Each row is a point on a landscape with many peaks, with its height.
From any point a climber takes the steepest step (rise divided by distance) to one of its 2 nearest points. It stops when none of these is higher. Distance is the straight distance between rows; heights are no part of it.
pimi: -9; -4; -27; 2; -1; -3; 1; 10; 15; 25; -1; -15; 5; 53; -17; -4; -13; -28; 11; 14; -8; 11; 26; 25; 20; 66; 24; 4; 5; -31; -14; 59; 10; 39; 1; -20; 32; -19  height 49.2
rodo: 14; -33; -34; 1; -38; -4; -6; -8; -15; 37; 14; 32; -28; -11; -27; 42; -3; -26; 3; 13; -10; -25; 5; -7; -18; -25; -57; 4; 9; -11; 9; 40; -11; 3; -26; -9; -6; 31  height 53.4
Biman: 34; -28; -7; -47; 8; 25; -7; 35; 27; -39; 2; -32; 2; -5; -28; -28; -7; 43; -8; 27; -29; -20; 26; -11; -29; 14; -34; 17; -22; 40; 12; 24; -16; -51; 12; -14; -26; -25  height 63.3
Sebat: -23; 43; -4; 30; 14; 8; -6; 5; 0; -8; -1; -6; 18; 19; -4; -34; -9; 5; -23; -2; -5; 4; 6; -10; 21; 35; 39; -10; -18; -19; -3; 12; 23; 41; 16; -1; 0; -36  height 14.2
Bog: -2; -19; 11; 25; -31; 16; -32; -7; -22; 33; 39; 52; -4; -39; -13; 25; 10; -14; 10; -2; -15; -1; -11; -13; -10; -54; 13; -19; 6; -24; 27; 1; -20; 53; -3; 19; 8; -10  height 51.7
tudo: -4; 8; -6; -55; 49; -28; 20; -14; 34; -9; -19; -16; 6; -37; 14; 24; 23; -25; 13; -6; 4; 0; -13; 7; 40; 0; 0; 42; 45; 10; -9; -28; 3; -86; -9; -28; -20; 13  height 40.8
Sep: 32; -35; -54; 3; 0; 13; -28; -31; -5; 11; -16; -13; -19; -8; -19; 26; -1; -30; 3; 6; -29; -32; 30; 2; -10; 24; -20; 18; -2; 7; -1; 36; -34; -6; -20; -60; 15; 18  height 50.2
zozo: -10; 19; 11; 6; 14; 4; 31; -2; 23; 29; 40; 7; 21; 7; -21; -32; -21; -42; 34; 26; -17; 4; 13; 12; 46; 33; 63; 3; -2; -10; 66; -5; -5; 47; 11; 4; -2; -36  height 14.7
Kesan: 2; 3; -44; -43; 41; 7; -10; -44; 19; -15; -9; -13; 11; -34; 1; 17; 34; -8; 11; 12; -15; -29; 3; -12; 17; 19; 5; 33; 27; -9; 2; -22; 4; -54; -12; -37; -11; 25  height 36.6
lup: -12; 0; -46; 14; 6; 9; -25; 35; 5; 3; 8; 28; -26; -31; -33; 12; -2; -4; -43; 39; -10; -51; -11; -12; -23; -8; -32; 21; 15; -37; -8; 66; 16; 7; -36; -13; -48; 22  height 37.1
besu: 12; -6; -16; -47; 3; -22; 40; 26; 53; 8; -22; -25; -35; 28; 4; 10; -29; -31; 6; 53; -5; -17; 17; 10; 11; 35; -19; 26; -11; -17; 55; 62; -14; -54; -4; -30; 14; 5  height 46.2
Viv: -22; 28; 28; 33; -45; 9; -32; 28; -22; -19; 39; 35; 4; 16; -21; 35; -35; 74; -8; 3; -10; -31; -28; -12; -12; -16; -18; 2; 5; -13; -32; 0; 22; 35; 2; -7; -35; 13  height 44.3
nizip: 29; -43; -12; -7; -16; 8; 10; -6; 4; 23; 6; 16; -31; -31; 8; -2; 2; -23; -23; 9; 8; 19; -13; 1; -46; -33; -44; 8; -3; 17; 1; 17; 0; -42; -7; 54; -1; 11  height 57.8
befod: -47; 56; 25; -3; 17; -18; 11; 55; 25; 0; 18; -8; 16; 30; 23; -23; 9; 20; -22; -15; 5; 42; -37; -7; 19; 22; 39; 18; 14; -29; -19; 10; 54; 22; 3; 43; 8; 0  height 11.7
Tabem: -28; 4; -5; 22; -19; -9; -49; -24; -9; 17; -18; 44; 1; -9; -21; 63; 1; -13; 12; -27; -43; -44; -4; 15; -6; -18; -2; 1; 10; -41; -20; -2; -7; 53; -9; -37; 3; 11  height 44.4
lun: 13; -12; 47; -14; -36; -17; 23; 6; 2; 11; 18; 18; -9; -11; 19; 35; -3; -9; 17; -15; 14; 39; -21; -14; -3; -46; -13; -10; 7; 24; 20; -34; -11; -22; 8; 33; 15; 1  height 57.1
tevi: 27; -10; -3; -29; -17; 25; 17; 32; 15; -10; 44; -20; -22; 28; -11; -45; -43; 21; -7; 50; 25; 6; 4; -4; -31; 9; -22; 1; -46; 11; 9; 29; 6; -33; 15; 42; -4; -45  height 61.4
mesu: -25; -17; 32; 25; 10; -16; -18; -20; -42; -12; -29; 5; -26; -47; 32; -45; 34; -7; -27; -35; 1; -4; -9; -24; -3; -59; 9; -28; -27; 5; 12; -45; -19; 21; -8; 57; 14; 44  height 30.6
Zab: -21; 1; 18; 16; -28; -17; 1; -4; 2; 50; 14; 35; -24; 16; 13; 22; 6; -22; 9; -26; 9; 28; -52; 10; 12; -26; -7; -10; 13; -31; 0; 6; 29; 27; -24; 52; 19; 27  height 44.7
ruf: 22; -44; -59; 19; 18; 23; -28; -60; -38; 8; -24; -18; -27; -17; -1; -3; 14; -41; -5; 3; -25; -10; 35; 1; -5; 16; -3; -8; -10; -7; -27; 5; -31; 14; -11; -41; 22; 8  height 53.1
telu: -31; 15; 20; 5; -10; -45; 16; -15; 8; 33; -33; 28; 9; 8; -2; 60; 13; -33; 18; -36; 10; -13; -19; 16; 43; -1; 6; -10; 34; -13; 31; -30; -7; 27; -20; -18; 10; 34  height 5.9
lev: 20; -14; 35; 3; -34; 2; -4; 41; 4; -9; 48; -17; 18; 49; 15; -9; -28; 53; -4; -2; 0; 36; -5; -15; -41; 17; -1; 5; -27; 26; -14; 12; 10; 11; 20; 34; 7; -21  height 57.9
dosat: -14; -9; -10; -7; -24; 5; -10; -37; 13; 40; 32; 42; 9; 4; 31; 42; 10; -40; 29; -22; -3; 32; -48; 16; 25; -5; 15; -8; 36; -41; -13; -17; 24; 24; -11; 23; 40; -4  height 49.0
sito: -35; 29; 26; 20; -23; -12; 1; -35; -42; -21; -31; 18; 14; -9; 10; 30; 5; 21; 26; -35; 28; -11; -6; 18; 38; -18; 0; -32; -4; 4; -16; -79; -22; 15; 20; -37; 16; 21  height 25.9
Sonim: -22; 7; -22; 34; 31; 14; -40; -42; -22; 16; -3; 11; 12; -49; -23; -12; 45; -18; 8; -15; -26; -40; 10; -8; 26; -5; 46; -17; 11; -8; 23; -37; -23; 49; 9; -20; 9; 7  height 41.1
binu: -12; -6; -35; 11; 19; -22; 24; 34; 6; -2; -60; -6; -40; 5; -10; 0; 16; -10; -38; 11; 16; -20; -6; 8; -4; -11; -38; -1; 5; -10; -1; 39; -9; -17; -36; -16; -25; 41  height 42.9
badez: -28; 6; 43; -11; 7; -49; 30; 9; 15; 43; -39; 5; 6; -5; 7; 47; 16; -37; 6; -34; 16; 27; -39; 16; 41; -28; 0; 11; 38; 4; 31; -50; -1; -15; -10; 4; 11; 28  height 3.9
nidor: 12; 3; 5; -44; 14; 10; 35; -15; 27; 6; 46; 7; 3; -19; 14; -30; -6; -20; 16; 22; 8; 11; -24; 19; 11; 2; 14; 26; 5; -4; 14; -34; 7; -50; -10; 58; -11; -21  height 58.1
vagul: 17; 8; 55; 19; 14; -8; 32; 66; 8; -50; -40; -33; -15; 34; -27; -35; -11; 22; -9; -4; 14; 21; 27; -22; -8; -22; -3; -22; -49; 67; 10; 13; -35; -6; 18; -25; -23; -19  height 39.1
vep: 25; -5; -40; 7; 4; 17; 14; -2; -3; -33; -38; -17; -22; 16; -29; -22; -12; 8; 3; 29; -7; -32; 61; -9; -11; 23; -31; -8; -34; 24; -5; 47; -35; 0; -3; -42; -10; -8  height 44.2
lan: 19; -6; 26; -1; 10; -10; 11; 25; 3; -16; -26; -29; -2; -24; -27; -33; 22; 12; 15; -16; -28; 20; 25; 0; -24; -33; 17; -4; -17; 54; 53; 4; -51; -6; 28; 6; -1; -12  height 62.8
Ror: -18; 3; -19; -8; 24; -12; -28; -37; 11; 17; -20; 11; 35; -25; 0; 15; 30; -32; 12; -29; -24; -10; -1; 8; 22; 7; 45; -3; 20; -3; 24; -36; 10; 26; -6; -19; 20; -6  height 44.8
Pem: 15; 10; 52; 27; -15; -2; 7; 21; -26; -10; 30; 23; -26; 22; 40; -9; -20; 35; -14; -4; 19; 29; -40; -37; -12; -58; -22; -18; -16; 13; -25; -24; 11; -3; 9; 49; -14; 26  height 44.5
Vipo: 0; -21; 14; -49; 25; -11; -25; 15; 47; 8; 8; -27; 50; 9; 44; -8; 7; 13; -8; -34; -21; 46; -12; 17; -17; 28; 41; 28; 17; -3; 3; -4; 28; -30; 12; 47; 31; -33  height 12.8
zed: -19; 4; 10; 30; 5; 2; -29; -31; -37; -9; -26; 16; -12; -55; -3; -30; 52; -11; -5; -36; -1; -34; 5; -8; 6; -37; 9; -22; -8; -1; 19; -53; -20; 33; -12; 2; 12; 40  height 36.2
pada: 7; 4; 59; 24; -8; -13; -8; 42; -12; -11; -11; -20; 15; -26; -17; -7; 14; 27; -9; -21; -37; 6; 18; -28; -31; -44; 16; -10; -8; 35; 44; -10; -41; 26; 12; -1; -2; -4  height 58.0
Rin: 0; -17; -32; -7; 36; -6; 27; 13; -11; 7; -59; -16; -40; -23; 20; -14; 23; -24; -40; 19; 47; 11; -15; 16; -12; -17; -41; -5; 2; -9; -31; 14; 2; -62; -30; 21; -18; 29  height 47.5
Vis: -6; 13; -5; 14; -34; 22; 11; -33; -23; -14; 32; 43; -2; -33; -34; 34; 5; 19; 39; 19; 20; -45; 7; -3; 25; -12; -17; -22; 4; -6; 5; -37; -8; 14; 13; -38; -25; 5  height 17.7
sidok: -23; 9; -17; -2; 13; -20; -42; -26; 14; 27; -21; -6; 43; 3; 22; 24; 20; -25; 8; -28; -36; 19; -3; 24; 19; 33; 44; 10; 35; -35; -25; -4; 22; 34; -3; -18; 43; -11  height 48.8
nivop: -13; 32; -20; -31; 26; -33; 38; -26; 22; -17; -36; -26; 13; 35; 4; 20; -16; -5; 1; -7; 11; -15; 8; 23; 34; 48; -4; 12; 7; -13; -18; -1; 8; -30; -9; -42; 11; 4  height 45.8
vuf: 19; -26; -36; -26; -4; -5; 6; 7; 32; 18; -16; -23; -20; 7; -4; 27; -7; -34; -12; 26; -20; -22; 24; -1; -19; 24; -20; 23; -4; -4; 20; 67; -15; -35; -17; -35; 21; 17  height 47.8
nevo: -19; 34; -6; 0; 24; -40; 16; -2; 6; -8; -59; -17; 26; 33; -23; 37; -1; -9; 13; -25; -4; -24; 13; 17; 42; 29; 11; 11; 20; -3; -4; -14; -12; 6; -10; -68; -6; 26  height 39.4
gisi: -5; 43; 8; 30; 12; 10; 6; 51; -10; -35; 15; 1; -8; 23; 6; -37; -23; 42; -40; 16; 20; -9; -24; -29; -10; -12; -13; -3; -16; 5; -26; 16; 21; -9; 8; 27; -44; 2  height 38.3
birum: -13; -22; -61; 15; 15; 9; -43; 17; 4; 32; 3; 5; 0; -5; 10; 11; 17; -25; -31; 21; -17; -5; -8; 16; -28; 21; 0; 28; 24; -55; -32; 64; 23; 29; -37; 7; 0; 11  height 39.2
suru: -18; 14; 12; -9; 26; -19; 5; -17; 34; 29; 15; -18; 49; 11; 3; -27; 6; -39; 22; -8; -27; 23; 10; 23; 38; 29; 63; 15; 3; -13; 44; -11; 11; 25; 9; 11; 25; -43  height 14.1
Vene: 14; 9; 15; 20; -3; 21; 12; 36; -16; -13; 49; 9; -28; 17; 14; -44; -23; 33; -34; 28; 13; 15; -13; -40; -34; -43; -15; -7; -23; 21; -1; 11; 12; -23; 7; 67; -35; 13  height 40.9
gebeb: 26; -27; 4; -2; -30; -20; 5; -18; -8; 2; -24; 22; -17; -19; -10; 63; -12; -7; 1; -7; -8; -13; -7; 10; -24; -18; -50; 10; 20; 11; -13; 21; -18; -12; -17; -23; 2; 14  height 58.5
sarub: 13; -13; 45; 19; -37; 0; 5; 2; -43; -13; 2; 40; -34; -14; 19; 23; -15; 32; -6; -6; 14; 10; -23; -36; -28; -61; -54; -17; -15; 13; -29; -16; -17; -5; 3; 9; -21; 17  height 47.6
rop: 48; -27; 28; -27; -24; -10; 37; 19; 10; 1; 7; -30; 12; -14; -43; -5; 0; 8; 26; 16; -22; 0; 44; -5; -8; -19; -6; -6; -8; 50; 76; 14; -54; -27; 30; -12; 8; -21  height 59.8
rifop: 17; -20; 27; -35; 30; -23; 3; 26; 22; -3; -31; -22; -2; -34; 9; 13; 15; -20; 3; -9; 12; 22; -20; 15; 6; -31; -17; 35; 35; 35; -17; -26; 13; -79; 10; -11; -10; -1  height 45.7
sed: -19; -9; 11; 7; -28; -2; -69; -11; -7; -1; 5; 23; 35; -16; -3; 67; 6; 30; 12; -42; -44; -21; 2; 4; -23; -12; 14; 8; 22; -28; -28; -21; -1; 45; 12; -34; 9; -9  height 48.6
tapi: -12; 28; -1; -15; 16; -16; 1; -24; -12; -28; -36; -32; 34; 19; 31; -2; -5; 30; -13; -27; 23; 16; 12; 12; 6; 30; 17; -10; -6; 10; -41; -37; 16; -20; 15; -9; 21; -24  height 27.1
Fezib: 20; -3; -2; -3; 9; -2; 61; -2; 14; 31; -22; -8; -17; 19; -2; -38; -2; -45; 9; 15; 16; 24; 6; 17; 19; 9; 25; -8; -20; 14; 64; 7; -13; -4; -8; 36; 7; -8  height 52.2
dul: -21; 10; 25; -7; -24; -11; -52; 29; 19; -11; 24; 11; 52; 13; -2; 54; -11; 48; 0; -23; -32; -11; -26; -5; -15; 1; 24; 27; 29; -19; -22; -6; 30; 31; 19; 0; 3; -21  height 52.6
dolas: 20; -14; -34; 28; 33; 21; 19; -25; -34; -1; -33; 1; -41; -36; -20; -59; 44; -27; 9; -8; 21; -29; 17; -15; 15; -9; -15; -20; -14; 25; 41; -17; -19; 0; -22; 1; -14; 39  height 62.5
zimid: -6; 4; 28; -9; 3; -15; 20; 4; -13; -7; -4; 2; 4; -25; 7; 7; 17; -11; 5; -18; 3; 9; -11; 1; -1; -30; -9; -2; 10; 31; 4; -39; 5; -29; 10; -2; -9; 4  height 50.9
sisi: 16; -20; -41; 19; 3; 34; -25; 14; -10; -7; -37; -19; -19; 23; -27; -21; -16; -2; -9; 16; -8; -14; 46; 1; -27; 26; 2; -13; -36; 6; -7; 74; -7; 38; -6; -21; 9; -28  height 46.1
Duvam: 2; 22; -7; 5; 5; 22; 16; -14; 4; 7; 48; 10; 14; -16; -26; -33; -8; -18; 21; 32; -3; -21; 15; -9; 26; 13; 29; -10; -5; 2; 33; -6; 1; 24; 11; -4; -21; -31  height 15.3
Zerin: -26; 53; 16; 4; 30; -4; 11; 24; 24; -31; 30; -28; 32; 40; 20; -41; -11; 35; -8; -8; 7; 20; -9; -3; 21; 40; 48; 8; -13; -18; -21; -2; 47; 9; 22; 37; 16; -32  height 12.9
Mori: -2; 15; 30; 2; 22; -14; -7; 17; -6; -33; -34; -36; 29; 15; 26; -29; -6; 38; -31; -25; 4; 35; 9; -12; -11; -3; 12; -9; -15; 41; -31; -17; 9; -24; 27; 0; 8; -22  height 30.7
dolag: -14; 22; 28; 33; -10; 8; -26; 47; -22; -40; 17; 18; -9; 6; -5; 8; -25; 66; -40; 6; 7; -28; -17; -31; -18; -35; -18; 14; -2; 7; -44; 0; 27; -1; 3; -2; -61; 25  height 40.3
Rez: -3; -9; -23; -3; -2; -2; 54; 22; 34; 33; -24; -7; -45; 27; -4; -14; -12; -45; 2; 31; 23; 3; 10; 10; 20; 23; -13; -3; -12; -19; 44; 58; -6; -15; -20; 11; 8; 13  height 49.1
gen: -11; 17; 20; -24; -8; 22; 23; 13; 25; 8; 84; 20; 1; -5; 26; -18; -11; 4; -6; 26; 29; 31; -39; -6; -1; 0; 3; 10; 8; -18; -4; -36; 42; -35; -3; 69; -8; -1  height 54.8
mure: 1; -15; -63; -12; 24; 39; -37; -61; 4; -2; 22; 5; 1; -33; 1; 21; 16; -15; -2; 20; -12; -29; 9; 10; 12; 20; 1; 17; 20; -22; -27; -8; 12; -25; -20; -30; -16; 12  height 34.7
somos: -3; 21; 59; 8; 26; -18; 7; 65; -12; -56; -68; -43; -5; 36; 18; -40; -7; 33; -30; -25; 20; 31; 8; -30; -5; -31; 5; -6; -32; 46; -31; 11; -4; -1; 21; -11; -7; -11  height 34.9
tedol: 21; 0; 5; 20; -5; 11; 20; 28; -7; -35; -32; -19; -19; 20; -30; -34; -6; 33; -12; 17; 0; -3; 33; -27; -24; -12; -22; -23; -37; 49; 7; 24; -26; 10; 9; -11; -25; -20  height 41.8
Biga: -2; -3; -10; -45; 2; 2; 22; -29; 28; 13; 28; -3; 19; 12; 11; -20; -14; -29; 31; 34; 11; 2; 3; 16; 32; 36; 13; 21; 10; -29; 7; -14; 21; -31; 1; 10; 13; -26  height 55.1
pob: -5; 14; -30; -19; 16; -11; 32; -6; 28; 1; 6; -14; 1; 39; -13; -6; -28; -21; 25; 33; 16; -14; 16; 18; 45; 68; 14; 14; -1; -47; 5; 29; 10; -6; -7; -36; 18; -15  height 51.8
femik: -2; 9; -11; -3; 15; -9; -14; -5; -10; -32; -25; -8; 15; -29; -11; -7; 26; 24; -12; -20; -16; -30; 2; -4; -11; -17; -8; 1; 3; 33; -10; -11; -8; 4; 4; -30; -9; 15  height 55.8
vemim: -31; 45; 35; -2; -1; -38; 33; 43; 25; 9; -1; 6; 15; 24; 13; 10; 4; -10; -3; -17; 15; 14; -35; 16; 25; 9; 10; 8; 28; -13; 1; -6; 33; 12; -3; 7; -18; 18  height 10.1
meb: 10; -15; 16; 9; -41; 8; -33; 35; 27; 16; 47; 1; 18; 30; 0; 9; -27; 20; 0; 3; -25; 26; -4; -14; -25; 9; 14; 12; -4; 1; -8; 29; 14; 42; 16; 26; 16; -25  height 56.0
Linik: 15; -25; -59; 16; 51; 30; -16; -53; -20; -10; -40; -12; -21; -32; 0; -54; 41; -36; -8; 1; -5; -16; 21; -7; -9; 7; -4; -11; -7; 8; 3; -7; -14; -4; -22; -26; 5; 26  height 57.0
mezal: 22; -25; -18; -5; -2; -4; 14; -10; -13; 14; -26; 7; -23; -10; 25; 22; -2; -13; -16; -11; 16; 4; -14; 13; -25; -16; -60; 4; 9; 18; -32; 6; -1; -49; -24; 4; -2; 23  height 53.3
Lidot: 50; -36; 22; -51; -9; -5; 5; 27; 6; -28; 7; -40; 11; -15; -25; 7; -8; 29; 18; 4; -32; -1; 27; -8; -25; -11; -28; 14; -3; 57; 23; 8; -40; -44; 32; -27; -4; -34  height 61.6
Ras: 5; -2; 31; -34; -1; -23; 8; 8; 35; 19; 4; -20; 38; 19; 19; -6; 2; -14; 9; -27; -19; 42; 3; 3; -7; 10; 34; 17; 14; 12; 25; -21; 14; -7; 22; 18; 32; -36  height 13.3
zel: 13; -49; -4; -49; 10; 15; -10; 5; 46; 9; 46; -11; 28; 7; 31; -8; 9; 13; -11; 5; 9; 17; -29; 22; -23; 34; 5; 48; 27; -8; -9; 7; 19; -42; -6; 54; 24; -36  height 12.4
rosos: 27; 6; 15; -1; 13; 8; 69; -19; 12; 11; 26; -23; -1; 6; 10; -69; -10; -23; 15; 21; 28; 39; 22; 4; 7; 9; 20; -25; -40; 23; 59; -26; -16; -25; 19; 42; 10; -30  height 55.2
datib: 11; 17; 29; 20; -25; 0; 45; -23; -46; -12; -8; -3; -20; 13; 32; -11; -10; 10; 15; -7; 59; 23; 0; -12; 9; -23; -16; -49; -30; 36; 0; -48; -25; -9; 15; 10; 1; 8  height 45.5
Fafi: 17; 0; -33; -20; 11; 38; -24; -1; -4; -43; 0; -14; 14; -28; -41; -21; 16; 45; -7; 16; -24; -38; 30; -14; -22; 17; -20; 2; 2; 18; -16; 13; 2; -13; 0; -18; -31; -6  height 60.9
Babun: -13; -5; -3; 25; -8; -4; -11; 27; -19; -1; -18; 17; -38; -1; -22; 0; 8; 1; -42; 4; 17; -33; -13; -13; -21; -16; -36; -5; -6; -15; -10; 43; 2; 17; -29; 10; -39; 24  height 39.3
pevug: -13; 28; 45; 30; -41; -10; 12; -30; -47; -14; -16; 22; -9; 19; 48; 22; -10; 28; 33; -22; 48; 28; 5; -11; 21; -37; -5; -52; -25; -5; -5; -65; -49; 8; 15; -11; 33; 21  height 35.1
miris: -10; -31; -5; -6; -19; 3; -56; -30; 14; 44; 21; 22; 23; -12; 21; 31; 12; -20; 15; -18; -34; 30; -20; 18; 3; 6; 43; 3; 32; -32; -14; -5; 16; 54; 7; 13; 44; -27  height 52.4
keni: 34; -5; 22; -17; -2; 5; 62; -8; 6; -7; 37; -30; 1; -3; -24; -37; -15; 3; 30; 25; -2; 16; 37; 8; 2; 10; 1; -10; -28; 43; 65; -16; -55; -29; 30; 15; 4; -35  height 57.7
bik: -4; 27; -10; -32; 47; -27; -6; -19; 13; -21; -47; -35; 27; -5; -21; 9; 33; -5; 14; -24; -27; -21; 30; -5; 30; 26; 24; 14; 13; 17; 22; -11; -13; -9; 7; -66; 8; 17  height 35.0
Zav: -1; -39; -34; 23; 19; -1; -34; 18; -11; 32; -22; 7; -27; -32; 13; -5; 23; -46; -53; 5; -1; 5; -20; 14; -48; -17; -14; 13; 11; -45; -24; 50; 17; 3; -41; 31; -5; 32  height 37.9
med: -6; 16; 1; 24; -22; 15; 38; -21; -18; 6; 30; 32; -19; -9; -24; -12; 2; -18; 20; 33; 30; -24; 2; -4; 26; -12; -8; -35; -6; 5; 33; -12; -1; 16; -7; -6; -28; 4  height 16.2
Zeden: -3; 35; 43; 4; -18; 14; 3; 36; 2; 2; 90; 36; -1; 16; 26; 21; -26; 24; 4; 0; 26; 35; -40; -27; 4; -39; -8; -2; 11; -6; -5; -41; 27; -1; 11; 49; -16; 25  height 50.4
Birot: -5; 5; -64; -5; 27; 25; -13; -68; -8; -7; 4; -3; 4; -13; 33; 13; 12; -13; -17; 18; 31; -14; -3; 29; 14; 27; -13; 2; 13; -33; -63; -16; 21; -42; -28; -13; -13; 20  height 32.5
Tif: -19; 22; 38; 14; -23; 4; -48; 44; -5; -26; 31; 10; 30; 50; 15; 30; -26; 81; -18; -18; -14; 5; -30; -4; -20; 9; 4; 12; 11; -21; -57; 1; 33; 28; 5; 0; -12; 10  height 48.7
Piget: -8; -20; -34; 11; -9; 4; -57; -14; 4; 29; 5; 22; 8; 1; 1; 53; -1; -22; -14; -10; -26; -9; -6; 22; -18; 5; -9; 17; 26; -47; -33; 42; 20; 36; -26; -21; 20; 14  height 41.0
Zeg: -17; 19; 5; 43; -16; 11; -25; -28; -27; -6; -9; -11; 19; 32; -9; -5; -21; 26; 10; -34; -6; -1; 32; 7; 7; 31; 39; -19; -22; -19; -33; -4; 11; 57; 24; -32; 11; -22  height 13.0
kedit: -46; 48; 14; 3; -3; -38; 18; -4; 10; 13; -17; 20; 15; 27; 6; 42; -2; -6; 20; -23; 27; 2; -38; 39; 41; 17; -2; -9; 35; -26; -12; -9; 29; 24; -12; -18; 13; 36  height 8.1
pafol: 10; -26; 3; 8; -24; 19; -44; -3; 1; 35; 40; 17; 14; -10; -7; 9; -9; -16; 18; 3; -31; 9; 4; -8; -13; 2; 35; 0; 14; -15; 12; 13; 7; 48; 19; 16; 14; -30  height 54.4
dufo: -21; 21; -47; 2; 10; 22; -19; -67; -29; -14; -10; -14; 18; 0; 34; -9; 1; 12; -3; -6; 24; 3; 9; 24; 13; 36; 22; -14; -8; -11; -62; -39; 30; -19; 5; -2; 11; 3  height 29.5
pevam: 22; -41; -25; 7; -29; 19; -15; -20; -16; 37; 46; 47; -25; -40; -36; 28; 5; -29; 20; 32; -17; -28; 2; -11; -1; -25; -13; 0; 18; -17; 26; 27; -8; 39; -5; -19; -18; 6  height 51.0
Kupe: -11; 21; 21; 19; -37; 5; -16; -23; -39; -36; -3; 39; -8; -51; -21; 45; 12; 50; 33; -13; 15; -29; 5; 0; 18; -37; -11; -43; 3; -9; -16; -69; -35; 14; 22; -40; -3; 19  height 20.5
tuvo: 7; 6; 11; -21; -3; 21; 3; 49; 21; -19; 43; -23; 16; 36; 5; -51; -38; 38; -3; 23; 0; 19; -3; -12; -32; 36; 6; 17; -25; 4; -2; 23; 21; -6; 22; 47; 4; -45  height 59.9
Nef: 38; -48; -13; -18; -25; 24; 30; 15; -5; 10; 13; -5; -37; 9; 6; -30; -30; 3; -16; 31; 16; 20; -1; 0; -45; -14; -50; 3; -31; 12; -1; 56; 7; -39; -7; 58; -19; -20  height 60.0
sus: 7; 5; -4; 21; 0; 21; 41; -39; -49; -22; -35; -7; -22; -7; -3; -42; 18; 3; 20; 6; 52; -10; 13; -14; 6; 9; -18; -41; -36; 40; 16; -33; -35; 1; -7; 1; -9; 24  height 54.2
dupo: 3; -32; -31; 23; 3; 21; -35; -9; -18; 13; -5; -6; -9; 27; -18; -1; -21; -23; 6; 12; -28; -8; 24; 19; -2; 48; 19; 3; -8; -14; -26; 48; 2; 48; 2; -28; 7; -30  height 47.7

Call two points neighbours if one is among the 2 nearest of the other. Go from one point of each pair to the other, from neighbour to neighbour, staying as high as possible. Name the lowest point that can't be avoided.
gebeb and Sebat => Zeg
lan and nidor => Pem
lun and lan => zimid
lan and dolas => besu
tevi and gebeb => mezal
Biman and lan => rop
dul and lun => gisi
